Each row is a point on a landscape with many valleys, with its height.
A ball rolls from a point to the lowest of its 3 nearest points, and stops where none of them is lower. Distance is the straight distance between rows; heights are no part of it.
Z240: [-20  -4   2   2 -52   9 -28 -23 -48]  height 64
Z151: [ 21  -5 -24  12  48  -3   4  21  48]  height 73
Z148: [-10  43  10  -2   6 -46   0  20   9]  height 92
Z5: [ -8 -41   3  -3 -29  36 -22 -28 -42]  height 123
Z527: [-11 -18  12   0 -51  29 -30 -33 -59]  height 74
Z591: [ 11 -17  39 -60  42   7   5 -24 -29]  height 313
Z175: [-10  50  26 -24   0 -41 -18   1 -29]  height 88
Z715: [ -3 -42   0  -7 -11  23 -21 -20 -32]  height 115
Z900: [  0   8 -37  52 -24  10  36  25  53]  height 217
Z612: [ 10 -63  26 -50   5  63   8 -40 -43]  height 324
Z41: [  9  24 -22  23  13 -16  15  27  48]  height 84
Z374: [-12  48 -12  56 -30 -17  67  24  54]  height 189
Z974: [-25  34  23  -7 -40 -19 -30 -19 -42]  height 60
Z314: [-12  60  -4  19  -8 -47  20  25  39]  height 168
Z998: [  9 -43  40 -62  -7  59   9 -52 -49]  height 282
Z555: [-11   0 -34  65 -54  25  41  11  36]  height 471
Z410: [  9  -4  17 -29  39 -10  -3  -1 -11]  height 360
Z570: [  5 -46 -20   6   9  34 -16   2  -5]  height 383
Z158: [ 19 -50 -20  -2  41  37  -6   3  19]  height 363
Z576: [ -3  -6  28 -39  15  -1 -17 -17 -36]  height 440
Z920: [-11  34  44 -31 -11 -35 -23 -20 -53]  height 77
Z324: [  7 -28  33 -46   0  23 -11 -40 -55]  height 215
Z737: [ -9  17 -30  42 -30  -2  33  25  48]  height 195
Z579: [  5  21  20 -24  56 -37  -6  15   6]  height 396
Z473: [-26  47  -3  11 -33 -33  -2  11   0]  height 76
Z468: [  3  43 -12  27  10 -38  33  36  61]  height 117
Z52: [ 12 -41  23 -39  26  32   3 -21 -25]  height 124
Z980: [ 20  22 -20   6  47 -36  11  30  50]  height 55
Z721: [ 23 -44 -35  25  25  30  -3  14  38]  height 350
Z651: [-10 -24 -15  20 -35  22 -28 -17 -26]  height 214
Z858: [ 14  -6 -20  14  12  -5  -6  25  29]  height 80
Z745: [ -9   3  -6  14 -22  -4  -9   6  -6]  height 81
Z851: [  1 -31   5 -12   7  17 -12 -14 -30]  height 57
Z685: [ 15 -16   6 -21  54   1  -3  -1  -1]  height 403
Z119: [ 11 -38 -32  25   7  27  -6  13  23]  height 320
Z101: [  6  25   1   3  25 -31   0  20  26]  height 9
Z99: [ -3  27  20 -25  26 -36 -11  -1 -17]  height 201
Z921: [  1 -21 -49  49 -26  25  23  24  52]  height 296
Z892: [-10  18 -11  20  -3 -17   4  16  20]  height 58
Z87: [-22  13 -20  34 -48   0  12  11  12]  height 83
Z889: [ 12 -13 -38  39  -4  15   9  26  50]  height 255
Z21: [ 25   8 -20   4  50 -15   5  22  50]  height 67
Z115: [-25  70   7  11 -28 -42  10  11   1]  height 85
Z193: [ 12 -35 -22   5  16  20  -9   4   7]  height 353
Z807: [  8   2  54 -65  25   0   6 -32 -38]  height 17
Z677: [-21  37  16  -1 -28 -33 -17  -4 -30]  height 65
Z258: [  5  13  50 -53  38 -20  -6 -16 -34]  height 415
Z284: [ 25 -13 -27  12  42   2   1  21  40]  height 75
Z400: [ -8  39 -11  38 -19 -26  27  26  39]  height 157
Z57: [  4 -23  48 -59  16  18   5 -40 -43]  height 284
Z166: [-15  13   3   3 -42  -4 -27 -14 -36]  height 54
Z937: [  1 -31  23 -24 -20  25 -22 -41 -54]  height 177
Z711: [ -9 -16 -36  47 -44  27   7   8  15]  height 712

Two balls start at each pair of points below. Name the first point that both come to, or write -.
Z685, Z324 -> -
Z5, Z651 -> Z240
Z998, Z612 -> Z851
Z158, Z711 -> -

Call two points neighbours if one is among the 3 nearest of the other. Go from one point of each pair to the other, from neighbour to neighbour, staying as low as possible. Name the highest point that can't be avoided.
Z101, Z851 -> Z5
Z166, Z807 -> Z57
Z101, Z166 -> Z745
